Each row is a point on a landscape with many valleys, with its height.
From any point a ball rolls to the lowest of the 2 points nearest to it. It stops when none of these is lower. Distance is the straight distance between rows; heights are no part of it.
k877 h=279: [162 135 145 116 113 181 131 118 149 129 143 121 143 139  44  78  94 136
 157 112 107 134 144  58 112 164 114 141 135 117 139 159 180 125 170 145
 116 140  72 144 145 124 121  72  66 133 105 135]
k963 h=374: [148 111 143 121 127 126 146  94 118  73 111 137 124 104 180 112 133 101
  46 140 117 141 166 155 100  66 167 114 132 113 109 104 113  76 128  87
 137 134 156 139  81 123 147 123 143 125 126 138]
k425 h=243: [124 157 140 161  98 110  74  65 113 129 151 101  96 136 147  97 108 115
 101 160 164 161 142 111 148  70 104 121 127 137  92 118  85  90  78 146
  99  94  84 202 145 134 116 132 136 139  92 163]
k413 h=538: [137 183  38 102 149 145 116 203 119  39 169 119 156 118 156 163 124  90
 155 176 155  85  87 136 114 186 149 125  87 130 159 159 106 169 110 130
 109 106 150 163 125 153  82 144  77  83 140 123]
k487 h=416: [114 130 110 109 121 114 143 148 143  96 156 136 139  87 168 149 134  67
 129 128  81 108  71 148 162 125 123 125  99 150 207 131  30 185 118 117
 103  54  94  92  91 113 126 157 167 131 137  87]
k329 h=344: [121 122 133 111 121 107 136 111 115 103 120 137 140 112 137 133 131 140
 104 116 126 112 151 146 110 114 138 122 136 133 140 112 148 125 133 120
 105 126 136 129  92  71 132  97 163 115 133 164]
k723 h=739: [131  85 174  94 101 156 154 100 120 121 113 135 160 116 117 105 118 129
  86  99 122 120 168 102 104 123 174 117 161 122 126 103 186  94 149  80
 123 159 134 110  74 109 161  75 103 112 117 144]
k844 h=462: [124 133 103 143 148 132 112 148 126 149  92 130 118 183 134 129 138 144
 124 129 154 119 113 135 109 123 136 156  95 110  84 121  91 109 121 140
 148 135 161 139 167 169 137 164 138 141 118 108]
k123 h=391: [ 84  97 147  95 118 135 144 132 117 129 148 139 162 106 163 133 120  87
 144  88 131 114 107  85 146 113 132 123 164 132 153 118 110 152 114  81
  92  89 112 112  63  91 153  84 130 113 108 143]
k460 h=680: [111  93 187 155 130 115  77  72  75 209 109  92 159 180 132 135 133 140
 110 117 147 158 154 118 124 110 126 152 142 139  58 111 133 102 127 102
 149 170 123 145 137 115 169 114 130 138 116 152]
k771 h=434: [ 80  99 142 102 128 138  79 145 108 183 128 122 149 176 167 115 110  99
 176 117 158 127  76  98 133  96 135 154 104 133  92 102  67 137  59  67
 116 109 101 139 124 164 147 133 135 135  82  73]
k888 h=288: [158 108 119 157 113 123 155 115 179 152 108 127  69 101  92 113 178 154
 151 127 107 167 138 174 145 115 117  96 139 133 144 144 132  79 173 165
 150 137 167  86 175 173 118 151 178 136 156  54]
k765 h=629: [172 190  72 111 134 175 116 182 142 101 142 126 118 143  59 125 113 144
 158 141 132 111 127 116  98 201 111 146 108 112 137 171 175 131 162 160
 126 131 119 157 175 140 109 143  72 121 138 146]
k463 h=514: [127  90 147 141 139 138 106 111 141 200 117 117 120 156  68 119 169 169
 169  99 123 132 138 126 120 165  98 153 152 131 109 155 151 101 172 158
 145 161 120  88 189 152 160 130 155 138 153  99]
k11 h=349: [ 86 170 115 133 127  94  69 124 103 129 136 127 118 161 194 125 131 113
 152 132 170 104  96  90 155  92 108 143 126 152 105 114  57 148  43 116
  97  86  94 179 143 113 107 154 128 126  92 135]
k902 h=409: [109  93 143 106 144 125 138 126 108  92  99 129 146 140 202 131 144  93
  60 134 119 119 128 157 106  60 172 128 119 134 100  96  65 104 121  80
 150 123 153 108  78 119 166 132 152 133 116 111]
k698 h=217: [124 172 125 202 129  94 139 101 122 114 101 144  63 140 165 126 102 149
  83 185 150 158 150 159 122  61 133 105  85 105  58  85  89 111 111 176
 164 135 147 157 141 153 114 157 145 159 132 179]
k455 h=323: [161 105 182 117 107 149 124  78 139 158 143 113 156 130  63  88 101 154
 129 122  92 146 181  87 110 154 130 137 140 127 128 155 204 111 188 143
 126 176  76 132 132 110 134  76  98 127 132 148]
k87 h=283: [181 144 120 174 129 141 157 101 165 123 115 122  51 127  85 105 132 160
 100 142  93 159 166 162 130 105 138 107 107 117 114 138 164  93 180 155
 150 157 153 144 158 160  90 141 150 143 150 108]
k80 h=481: [171 153  75  96 121 173 157 144 158  49 145 134 122 101 114 118  99 117
 117 135 122 122 130 134  97 150 148 127 104 106 127 144 157 121 138 110
 115 114 142 164 112 128 105 128 110 109 119 128]
k669 h=386: [171 169  38 109 164 150 171 173 130  76 135 142 148 127  94 151 122 152
 102 142 124 118 140 155  55 191 139 126 118 104 145 146 206 150 155 126
 155 150 183 143 132  90  86 144  93  92 151 179]
k806 h=762: [146  86 144  67 116 148 165 136 182 104 111 162 139  82  94 134 141 123
 123  87  85 111 153 117 101 164 166 116 170 129 166 124 186 111 174  87
 130 148 157  57  78  97 134 102 106 114 123 106]
k636 h=421: [144 132  67 131 141 131 183 135 160  75 122 135  94  87 179 148 140 116
  74 151  80 127 123 190 119 102 173 112 100 119 136 133  89 139 145 132
 144 111 182 116 109 109  86 170 159 120 159 123]
k121 h=649: [167 160  65  99 140 194 117 200 153 107 139 111 135 178  66 124  97 123
 160 139 126 117  97 110  91 198 139 155  96 103 109 167 163 118 154 119
 118 137 118 152 154 173 126 130  61 125 113 117]
k212 h=239: [153 160 107  99 140 139 145 184 142 129 150 170 154 103  37 128  88 150
 168 105 135 104 134  86 111 227  98 135 155 109 183 131 209 176 174 152
 159 148 121  84 135 114 114  76  44 107 141 150]
k466 h=515: [ 98 146 137 175 129  91 116 119 116 168 121 128  83 142 126 134 165 171
 146 117 137 109 123 158 149 138  90 133 134 132 128 149 121 144 122 171
 123 139 148 111 163 115 121 152 183 145 152 135]
k837 h=508: [141 184  46 118 142 128 130 194 125  59 174 131 144  80 149 168 136 102
 152 158 138  90  89 148 147 211 118 115  88 130 194 153 100 184 118 165
 115  93 144 151 127 134  81 163  93  78 161 125]
k164 h=470: [146 174  53 115 151 118 150 167 113  63 135 138 148  97 155 163 136 123
 108 157 120  99 113 160 108 188 134 125 104 118 180 133 124 179 128 148
 137 105 171 130 113 111  83 151 136  91 159 152]
k751 h=200: [151 138 116 125 104 158  98 106 154 113 153 115 102 146 122  91 104 109
 144 145 138 162 112  93 150 105 124 118 116 122 103 136  99  96 101 129
 101 101  84 185 157 185 114 134 130 138  81  97]
k908 h=384: [139 142 100 122 136 121 131 154 150 129 122 139 102 109  91 150 167 150
 160 122 119 101 133 148 126 184  98 128 135 105 160 140 153 137 163 159
 138 126 155 101 167 119 127 145 149 118 161 124]
k617 h=581: [159 174  40 159 149 155 165 162 147 114 118 136  74 138  90 142 144 164
 121 154 126 127 136 172  97 156 142 118  95  98 110 150 161 122 155 157
 168 141 206 124 162 143 100 178 130 120 167 137]
k404 h=554: [148  79 181 124 109 144 122 116 145 144 123 118 119 130 119 108 120 122
 135 107 107 176 116 133 150  94 131 113 145 141 121 120 109  89 137 105
 107 138 118 120 142 193 146 125 167 141 113  38]
k559 h=129: [106 110  91  82 146 138 159 196 115  87 119 157 179 121 158 175 139  96
 118 130 121  59 106 127 100 177 162 154 109 124 171 127  91 175 133 105
 139 106 143  81  69 107 132 121 126 107 141 139]
k426 h=506: [174 150  96 100 120 165 160 120 153  77 142 147 135 107  79 100  93 136
 104 116 106 134 171 115  84 138 146 118 125 114 145 148 214 117 168 122
 123 138 131 163 121 105 107 101  95 116 117 168]
k512 h=471: [114 182  75 156 140 115 135 141 106  71 145 137 111 114 218 142 126 108
  99 184 116 102  88 155 147 110 135 107  86 129 180 134  49 191  85 180
 120  68 140 141 114 102  74 177 136 123 154 155]
k43 h=453: [ 94 167 100 143 127 109 144 137 134  80 158 122 130  97 200 141 136  88
 110 159  99 100  92 155 146 113 130 109 105 135 189 132  32 182  85 151
 106  58 109 124 116 106 100 174 172 129 151 123]
k142 h=431: [136 159  78 119 150 101 130 171 115 100 127 137 140 105 123 163 145 136
 149 124 132  80 127 147 122 209 110 129 125 122 178 140 148 171 142 165
 139 121 143 119 129  88 102 135 129  98 164 154]
k942 h=417: [135 121 134 115 127 107 110 112 114 156 111 133 138 151  84 129 139 160
 148 103 141 107 160 116 119 160 120 146 135 120 112 138 179 127 154 140
 127 158 122 120 136  89 133 103 130 130 141 156]
k649 h=257: [165 157  96 120 114 160 115 143 169  99 137 119  93 131  86 103 112 126
 156 139 117 134 113 119 132 160 122 117 112 104 127 148 132 114 137 145
  96 110  87 176 164 180 106 141 115 131 103  90]
k341 h=555: [134 171  79 156 142 125 145 138 126 109 105 134  95 137 118 148 136 173
 102 152 132 110 140 171  95 147 133 126  97  98 102 138 143 133 140 171
 150 143 176 143 151 119 109 154 134 133 157 180]
k93 h=774: [146 112 138  89 110 131 165 160 172 104 140 152 127  55  62 143 130 135
 162  93  97 111 147 117 131 192 118 121 167 123 196 125 189 146 177 118
 137 128 129  62 108  93 135  99 109 111 135 103]
k92 h=359: [124 113 148  97 104 156 112 125 131 147 137 123 140 136 118 124 124 120
 168 109 136 120 114  83 140 141 119 141 132 123 121 124 132 134 116 103
 104 121  94 141 115 147 150 104 125 123 105  97]
k333 h=311: [ 91 133 132 125 129 111 109 123 112 117 155 128 126 127 211 103 122  74
 130 138 129 122  95 127 155  50 116 131 118 142 133 112  41 149  77 101
  93  65  89 141 105 116 131 139 171 142 107 103]
k107 h=423: [108 126 142  85  95 158 133 117 141 114 164 157 162  93 129 110  88  86
 141  94 147 108 123  62 138 125 121 113 164 124 164 109 160 133 102 102
  82  96 105 133  78 112 126  59  95 124 101 169]
k377 h=258: [123 119 142 130 122 117 114 112 145 123 148 114 108 129 168 113 119 108
 133 127 134 146 105 121 164  79 121 124 132 136 120 108  90 127  88 123
  98  92 110 151 144 153 125 140 163 144  93  86]
k185 h=429: [169 202  39 101 163 134 136 176 113  62 151 143 167 111  85 140 104 151
 124 154 149 119 129 146  90 195 121 112 112 108 167 148 197 169 130 156
 120 133 157 165 136  83  68 133  80  83 131 194]
k156 h=565: [140  72 152 108 136 162 117 125 154 156 114 123 115 147  87 111 148 139
 150 109 112 156 111 130 140 127 132 133 129 122 114 148 128  88 157 112
 141 145 125 122 164 207 148 139 146 146 113  24]
k474 h=606: [ 86  93 185 138 146  86 104 114  82 189 119 113 141 161 210 130 149 113
 128 116 156 147  99 127 152  64 114 138 155 169  99  95  70 135  98  80
 132 106 121 119 129 104 165 146 165 146 102 104]
k478 h=376: [128  73 168 113 117 111 116  93 125 169  95 132 153 127 103 141 153 151
 139  92 109 125 143 125 116 141 136 134 176 141 132 135 174 119 164 116
 131 162 130  88 121  91 164 108 133 118 139 129]
k486 h=533: [174 135 131 124 117 178 149 105 117  92 135 131 142 138  76  79  98 142
  62 137 106 146 202 126  83 120 160 135 113 101 105 136 193  84 172 118
 145 172 132 170 125 120 127 103  88 126 111 174]
k236 h=458: [138 154 130 130 150 124 105 121 118 131 116 127 142 157  58  90 108 176
 125 129 118 113 182 115  93 162 125 156 112 123 126 160 189 132 159 164
 139 167 100 164 162  96 126 109  99 125 144 189]
k381 h=489: [146 178 106 136 129 111 101 119 128 113 145 144 125 138  59  88  89 171
 123 133 115 128 162 131 115 145 102 131 110 138 136 166 198 149 130 187
 118 155  92 191 160  92 100 120 110 120 145 211]
k653 h=474: [111 124 161 158 154  98 115 115 110 104 105 116 113 143 200 122 107  93
  74 166 156 158 131 136 132  33 135 133 112 111  78  58  54  91  85 104
 157 116 126 162 126 164 152 138 147 148 110 125]
k872 h=469: [ 76  95 144  82 128 154 101 157 110 170 123 129 174 170 169 128 103  93
 163 103 150 113  89  88 120 122 161 156 105 109  94 107  91 134  59  43
 131 135 114 132  90 153 173 114 109 138  94  98]
k211 h=752: [136  73 145  71 106 166 163 130 159 103 111 145 150 117 114 118 145 120
 103 102 107 116 154 122 100 147 188 122 148 125 134 118 173  84 155  74
 132 169 162  82  73 122 160 113 100 113 103  98]
k620 h=233: [165 103 163 156 104 132 146  80 155 160 106 121  79 128  75 102 150 153
 119 135  92 163 168 178 129 105 122 110 135 143 118 145 152  80 188 157
 147 169 143 113 169 166 122 130 161 142 155  88]
k192 h=269: [143 145 123 169 124 129 147 123 160  97 115 137  85 133 161 102  92 115
 111 162 137 170 127 137 140  65 128 118  97 104  82 107  92  96 108 138
 133 110 123 170 156 211 110 159 161 152  96  99]
k320 h=527: [149 133 126 148 126 167 124 121 110 110 109 101 119 173 122 101 101 125
  68 164 133 155 172 128 108 104 151 143  85  99  63 119 124  70 131 115
 150 152 135 195 148 161 155 126  97 136 113 152]
k89 h=497: [ 71  71 160  82 121 174 124 169 135 170 122 151 177 157 126 132  99 111
 166  95 149 108  97  69 117 154 166 141 110 119 102 115 126 145  73  42
 129 139 130 100  61 146 168  84  88 133 104 114]
k447 h=725: [134  79 198 111 113 157 125  82 100 137 101 111 168 144 116 113 125 135
  79 114 129 159 178 124 102 119 178 123 165 137  98 112 179  78 138  76
 138 183 125 129  87 126 189  89 104 126 115 139]
k599 h=428: [114 157  87  83 134 121 129 155 113 113 153 158 177 114  93 127  85 106
 158 103 177 104 131  54 144 170 117 117 150 122 179 123 191 183 111 158
  98 116 105 143 103 103  86  63  52 107 112 224]
k911 h=452: [167 166  65 140 127 162 184 131 179  61 138 140  80  97 135 124 109 141
  89 144  93 138 135 167 103 121 159 106  98 105 126 133 143 112 145 115
 137 122 168 143 126 124  78 164 147 114 131 128]
k830 h=318: [149 111 154  92  98 192 118 126 154 131 141 116 151 152  76 104  99 115
 161 121 120 130 132  66 109 166 136 139 130 121 116 139 162 111 146  99
 123 145  90 150 130 162 148  94  84 132  99 107]
k176 h=335: [148 109 100 121 139 134 146 136 170 149 104 139  95 112  92 138 185 141
 148 106 120 120 129 171 126 143 121 122 128 113 132 135 130  95 175 150
 145 140 174  79 173 150 129 161 159 129 153  72]
k835 h=530: [142  80 173 133 130 138 116  95 127 135 110 109 139 153 143 115  99 117
  98 142 115 194 119 135 135  63 142 112 130 131  98 112  93  65 116  96
 133 144 104 164 138 235 150 131 148 137  99  48]
k22 h=435: [146  71 209 154 128 126 113  65 102 195 104  76 152 141 138 137 137 130
  90 126 118 182 142 149 149  83 138 123 185 154  97 125 128  80 134 110
 148 165 123 122 145 167 173 124 135 144 130  79]
k534 h=631: [ 94 121 168 179 136  76  95 111  95 205 118 109 115 159 196 131 151 145
 136 126 148 148 103 128 152  78  92 145 141 162  94 102  82 134  97 124
 125 131 126 129 165 111 135 159 177 160 116 123]
k768 h=364: [139  74 219 137 111 151 130  60 125 197 133  87 167 134  60  99 119 154
 143 110  96 162 161  98 132 137 124 135 175 164 134 164 202 117 177 118
 127 189  87 103 132 118 148  67 104 124 149 123]
k416 h=395: [ 94 175 107 151 136  94  89 139  97 110 155 121 114 148 206 134 143 122
 146 157 157  91  84 118 160 108  99 139 122 157 152 117  54 174  48 164
  94  91 105 153 147 113  80 168 136 136 117 146]
k187 h=300: [ 93  86 117  86 138 110 146 184 152 154 124 148 136  91 132 179 188  91
 177  97 108  86 108 140 143 190 119 140 153 122 186 134  82 157 161 115
 132 110 135  20 106 110 166 139 137 105 167  84]
k226 h=238: [119 120 172 197 124  57 139  69 137 172  88 127  70 120 143 143 146 162
 109 138 125 166 154 198 152  56 120 104 134 150 102 116 123  94 137 163
 156 163 158  93 147 132 133 140 176 158 153 134]
k584 h=548: [ 99 169 108 188 129  92 116 118 140 173 115 134  54 150  98 125 158 189
 155 144 150 131 129 167 152 123  77 119 106 127 121 146 124 137 124 212
 144 131 139 120 187 157 115 159 164 144 160 120]
k632 h=504: [137 114 174 167 148 125 123  96 119 133  97 116 124 149 165 124 102 108
  70 162 144 200 131 141 139  39 138 119 123 116  66  80  74  63 108 110
 170 137 129 172 139 227 154 152 129 162 115  86]
k189 h=607: [174 191  52 135 144 156 143 175 156  83 146 119  92 123  87 142 126 151
 147 158 131 114 113 153 112 183 117 129  93 101 132 161 166 135 150 155
 142 120 154 148 165 137  83 164 113 109 150 122]
k825 h=343: [150 155  54  93 164 145 156 208 136  83 127 144 162 109  90 162 126 140
 128 133 134 109 136 127  76 219 126 139 126 111 162 139 198 152 165 115
 163 146 175  97 120 102  99 130  79  80 135 142]
k4 h=436: [103 188  81 152 136  95 113 156  81 104 135 127 137 129 199 154 144 110
 126 165 143  72  84 135 140 146 117 137 103 143 164 132  63 187  77 179
 117  89 136 155 133  98  82 165 128 117 138 161]
k114 h=524: [ 77  56 198 105  89 176 120 111 122 187 130 119 185 147 143 108 107 108
 154  86 151 146 105  65 137 128 159 131 152 130  91 120 138 118  84  35
 127 141 108 111  70 139 181  85  90 134 101  96]
k667 h=292: [138 103 155 172 153  89 146 100 133 135  74 136  97 128 164 143 177 129
  76 143 129 167 146 196 137  54 153 102 133 134  76 103 108  70 148 148
 166 165 178  86 140 143 140 155 147 161 145 111]
k181 h=304: [155 182  75 113 119 157 109 169 163  91 162 116 107 118  98 133 122 117
 186 139 139 110  93 111 154 184 109 126 113 123 158 149 128 147 121 147
  97  95  97 165 160 168  92 156 107 123 116  96]
k476 h=293: [168 145  96  77 152 163 158 185 153 105 139 160 156 119  39 134 108 146
 130 115 127 108 147 105  69 222 124 135 143 108 153 142 233 148 186 120
 168 162 154  72 126 105 120 102  60 108 126 151]
k233 h=500: [146 190  38 140 175 135 164 166 107  55 156 122 117 112 164 178 128 143
 108 185 117 115  96 182 106 165 134 108  76 107 169 149 119 175 118 156
 142 114 190 145 129 121  65 172 118  87 165 165]
k415 h=138: [132 133 108 110 118 103 162 150 148  90 158 136 142  47 129 164 139 100
 136 112  79 101 125 165 149 169 116 108 137 129 216 130 110 177 143 139
 116  82 118  78 103  68 112 137 152 110 157 128]
k336 h=178: [154 172 105  99 125 135 133 189 142 105 168 142 138  76  68 149 106 127
 187 107 143  93 114  86 140 229 102 128 145 126 190 137 174 165 143 154
 121 112 105 112 131 116 105 105  63 102 138 134]
k714 h=450: [106 127 153  76 110 144 141 109 123 122 140 156 166 116 115 102  90 111
 116 111 159 124 158  65 109 123 132 116 160 118 145 124 200 130 113 127
  97 115 112 164  93  96 131  46  88 120 101 218]
k996 h=342: [126 102 112  97 127 126 134 174 151 124 135 137 114  98 135 169 151 113
 173 105 103  94 101 131 142 158 117 136 144 131 180 126  89 150 129 121
 127  95 118  64 116 130 145 140 150 122 140  70]
k834 h=326: [131 155 130 150 116  91 115  93 114 108 131 131  93 120 128 114 116 151
 109 135 128 125 155 143 135 103 121 125 122 129 113 123 136 130 113 158
 118 128 124 163 141  91 120 124 163 133 139 178]
k382 h=294: [113 167 133 143  99 112  61  91 106 148 153 114 114 151 148 101 118 121
 136 138 170 123 130  88 153  85  90 124 145 165  96 123 107 130  65 141
  89  90  79 191 147 107 109 125 123 145  84 165]
k605 h=419: [121 133 133  83  87 150 132 140 161 112 182 144 132  71 119 131 104  82
 183  95 124 112 106  66 171 156 108 117 165 126 189 123 150 148 105 116
  82  89  98 118  87 115 110  79 110 115 114 123]
k254 h=553: [ 79  55 181 120 118 158 115 108 106 217 128 116 172 137 160 138 141 132
 174  74 145 153 101  82 147 103 131 132 170 157 110 107 121 142 110  53
 128 132 124  96 107 123 181 122 118 133 115  87]
k509 h=523: [143 190  92 148 144 111 103 146 107 110 134 139 111 144 100 124 127 169
 138 146 146  98 130 137 115 163 112 132 100 117 128 158 161 145 113 190
 121 135 135 176 164 110  94 145 118 123 136 182]
k449 h=195: [ 69  79 114  74 146 153 147 198 117 128 128 165 187 128 141 168 123  94
 154 105 123  66  91  88 122 183 156 156 128 107 156 111 112 189 106  80
 131 115 126  60  66 128 151 106  97 116 128 113]
k136 h=657: [105 115 178 166 125 109  84  84  86 219 127 100 139 166 142 131 142 159
 145 113 153 152 132 111 144 106 100 157 138 158  81 127 116 127  99 110
 119 142 113 149 155 109 150 141 142 138 106 135]
k987 h=249: [131 123 182 169 115  85 113  63 102 152 136 103 135 109 155 123 126 129
  96 122 131 163 146 144 156  56 121 119 160 166 114 112 131 107 128 108
 104 135 108 142 110 103 151 109 168 141 124 155]
k127 h=398: [143  64 218 147 111 142 115  61 105 194 124  75 155 126  98 117 134 153
 119 113 110 179 154 119 144 122 145 137 182 162 118 145 173  99 160 107
 133 188 100 108 130 142 172 100 120 131 134  93]
k819 h=427: [117 117 110 140 162 121 156 153 122 116  83 137  99 160 171 144 155 135
 115 143 141 107 117 165 115 121 148 146  88 106  87 105  66 114 115 141
 151 124 176 117 139 158 131 169 168 143 127 117]
k220 h=337: [152 124 128 159 128 120 164  96 129  94  98 129  99 115 167 128 140 134
  74 146 111 141 163 187 117  82 165 112 107 116  88  92 124  78 139 118
 156 149 173 127 122 144 133 156 143 141 137 130]
k36 h=251: [ 86  64 123  81 140 134 133 176 137 152 115 164 168 123 131 169 171 115
 158  91 125  83 111 121 123 186 151 153 151 122 149 128 101 153 144  92
 144 136 147  37  89  97 162 125 113 117 148  92]
k462 h=442: [100 125 162 158 151  91 132 104  98  91 110 130 115 128 227 133 130  95
  61 163 131 132 127 154 123  45 134 122 121 133  98  86  59 113 107 106
 138 107 131 130  93  89 153 137 164 151 129 142]
k887 h=234: [175 150 116  87 106 176 135 150 174 111 163 129 122 104  34 124  88 119
 186 114 112 106 124  70 120 200 108 126 146 116 173 147 190 139 153 137
 115 121  80 122 132 129 102  87  67 129 116 121]
k800 h=354: [153 178  79 118 119 122  77 157 119  88 164 125 123 122  90 131 128 122
 183 131 147  99 103  90 159 182 105 120 146 141 172 147 157 164  93 160
  92 104  95 165 150 119  79 132  75 121 120 155]
k662 h=299: [106 125 136 126 129  93 134 124 109 124 112 141 126 122 167 149 150 132
 119 119 118 102 121 141 134 116 123 132 132 138 153 115  92 166 121 132
 110 105 139 110 110  72 116 146 171 133 145 154]
k188 h=499: [140 109 136 163 140 144 112 121 119 143  90 107 118 203 109 111 130 140
  84 153 146 158 151 138 110 111 133 145  86  91  52 115 105  75 124 141
 173 161 134 165 162 189 145 150 126 149 112 122]
k103 h=667: [150 127  99 115 141 200 113 179 144 134 119 107 138 189  64 107 123 134
 146 120 120 127 127 118  90 182 123 159  94  94  95 173 141 106 157 125
 136 147 130 139 169 189 138 131 103 139 110  95]
k717 h=473: [109 132 131 164 133  88  93 100 125 208 124 120 106 151  81 112 168 191
 166 114 136 120 147 136 137 160  82 153 141 141 123 171 157 136 147 167
 132 162 122 106 188 124 133 135 167 136 166 145]
k743 h=148: [ 97 120  94  97 146 128 156 185 102 101 137 149 186  96 169 178 134  67
 124 128 110  61  74 132 119 162 143 150 105 147 208 139  57 203 139 122
 133  77 121  90  75 103 134 139 132 113 148 128]
k757 h=358: [ 79 109 142  90 117 130 129 130 110 107 160 137 154  97 208 111 118  69
 109 118 128 123  99 100 143  61 136 116 148 143 149 115  76 140 101  88
  81  62  95 124  70  81 156  99 152 127 119 124]
k390 h=53: [117 137  91 102 136 106 172 177 115  98 159 149 183  57 141 174 128  92
 121 119  99  83 103 135 151 173 130 114 124 141 247 138  91 206 137 154
 119  72 114  91  84  62 106 133 124  99 159 156]
k291 h=702: [117  83 191 144 118 147  90  73  83 176 113  91 177 172 113 123 131 140
  90 127 140 163 178 101 111 121 133 154 130 134  74 109 169 100 142 103
 137 183 103 150 115 113 181  82  89 126 110 162]
k684 h=177: [ 89 129 161 209 131  49 139 100 128 172 112 128  73 120 172 134 157 152
 119 152 133 160 114 177 161  53 106 109 132 152 109 109  77 132 110 175
 143 131 148  81 144 113 127 152 197 159 147 134]
k267 h=379: [101  94 125  85 120 130 129 164 145 119 163 128 151 100 154 150 138  75
 165 123 100  96  83 123 147 137 138 133 113 138 176 125  65 168 110  92
 101 101 107  95  89 129 138 133 160 111 119  71]
k565 h=338: [123  79 198 123 106  95 122  91 129 176 119 108 139  97 131 141 149 137
 137  87 112 151 141 126 156  98 121 118 183 162 134 131 157 119 138  95
  97 143 121  70  91  83 160 102 153 122 130 117]
k579 h=392: [117 135 121  94 114 138 118 154 147 123 157 136 136 111 113 141 120 107
 190  98 145 101  97  76 151 178 117 123 147 129 164 124 124 155 102 115
 107 113  90 131 112 128 126 111 106 116 109 102]
k625 h=479: [109 132 151 100  91 136 111  82 112 171 150 133 162 135  84  89  84 127
 149 111 151 130 170  52 135 133  99 137 158 136 129 129 193 147 124 134
  98 128  79 160 109  96 118  47  71 129 109 217]
k102 h=542: [127  73 159 130 142 143 110 108 138 209 116 111 119 153  84 119 170 145
 173  95 129 151  99 129 142 125  96 135 152 131 117 140 120 102 159 145
 152 146 136 107 191 189 164 143 163 143 130  45]
k469 h=394: [136 180  67 103 132  98  94 154  93  97 137 140 159 126  99 140 113 138
 162 114 169  92 129  83 140 178 114 133 139 132 165 137 185 167 105 173
  96 123 106 170 129  95  87 102  62 103 114 199]
k317 h=278: [117 181 130 196 124  89 119 101 118 115 124 133  69 135 132 119 108 178
 104 166 147 128 149 170 122  95 119 107  83 126  89 122 122 135  94 184
 132 139 142 182 143 109  98 143 143 139 134 194]
k392 h=467: [124  78 189 154 143 107 115  93 109 192  87 109 137 163 148 136 161 130
 113 129 149 187 121 150 144  64 124 130 150 139  70 114 103  80 121 123
 161 153 147 124 176 196 162 144 152 157 121  60]
k838 h=689: [135 119 122 122 145 180 111 154 121 165 103 122 153 202  58 109 145 163
 140 117 131 123 153 102  79 193 128 171 124  90  91 162 170 117 170 144
 146 149 128 119 157 145 158 126  95 132 143 133]
k513 h=393: [ 85 138 124 109 116 124  77 134  95 156 136 115 146 176 165 119 121 110
 172 121 169 105 101  74 142 114 107 146 121 126  95 114  62 139  62 101
 100 103  89 160 136 136 135 135 111 128  91 121]
k716 h=245: [ 91 139 137 183 138  66 150 129 119 131 115 135  87 119 189 139 157 131
 114 151 115 115 103 167 149  84 109 116 120 142 147 110  60 158 115 164
 140  94 129 104 117  83 107 166 186 142 159 146]
k155 h=290: [134 118 167 167 121  73 126  73 132 157 100 120 102 102 120 113 140 157
  88 129 110 139 166 190 138  87 133 107 127 150 103 134 156  97 156 136
 134 176 153 118 136 104 135 125 168 139 163 162]
k131 h=498: [120  95 170 182 141  81 142 103 130 177  98 132 105 152 169 144 148 131
 117 143 134 184 101 174 164  45 108 111 148 140  89  90  83  95 122 154
 161 125 142 108 170 192 136 155 178 166 127  74]
k848 h=275: [147 142 147 189 131 101 171 112 150 127  93 132  69 126 167 132 108 137
  87 162 145 192 156 158 132  42 136  92 107 115  74  90  95  88 129 172
 167 126 149 145 146 207 114 163 143 160 119 119]
k171 h=577: [ 66  60 175 114 129 131 117 133  86 187 119 118 167 153 200 143 152 113
 148  96 141 147  87 108 136  86 143 146 148 163  95 107  92 146 100  46
 121 124 129  85  85 105 187 127 144 139 120  83]
k347 h=302: [114  95 219 141 111  83 117  74  99 174 140  81 149  88 163 134 137 125
 125  97 122 176 124 145 176  58 121 108 197 189 133 139 155 105 136  79
  85 139 116  89  97  94 172 102 159 140 120 124]
k932 h=388: [116 126  96 153 150 117 188 144 157  86  98 149  78 125 202 140 141 107
  91 157 108 137 116 182 125  81 162 122  91 118 108 114  56 125 136 139
 163 112 176 101 115 155 111 171 168 135 146 103]
k784 h=330: [157 148 143 168 120  94 159  72 159 105 109 137  74 107  97  95 128 174
  94 148  89 162 186 194 118 107 143  98 112 129 111 140 168 104 151 150
 154 172 167 139 133 112 102 138 157 146 165 168]
k824 h=550: [175 149 121 136 112 158 127 107 124 102 127 121 116 143 103  88 101 125
  88 137 119 144 173 115 115 113 137 136 102 100  86 141 152  89 141 137
 126 135 122 195 142 143 125 118 120 120 113 154]
k6 h=185: [121 161 174 181 107  83  96  57 119 126 163 109  97 121 173  97 114 115
 100 151 145 162 149 140 172  49  89 116 143 164 115 113 103  97  85 140
  98 106 108 168 125 110 129 125 164 151 107 161]

Where does a ball stop that starts at each point below?
k43 | k559
k404 | k684
k121 | k6
k837 | k620
k474 | k11
k806 | k11
k838 | k6
k413 | k620
k233 | k620

Call two points neighbours if one is among the 2 nearest of the other. Go from one point of each pair to the other, from neighbour to neighbour, staying as low as possible. Name the highest point that can't be avoided.
k684 / k698 | k329
k390 / k11 | k512
k684 / k620 | k784
k717 / k620 | k156
k877 / k751 | k107
k559 / k390 | k743
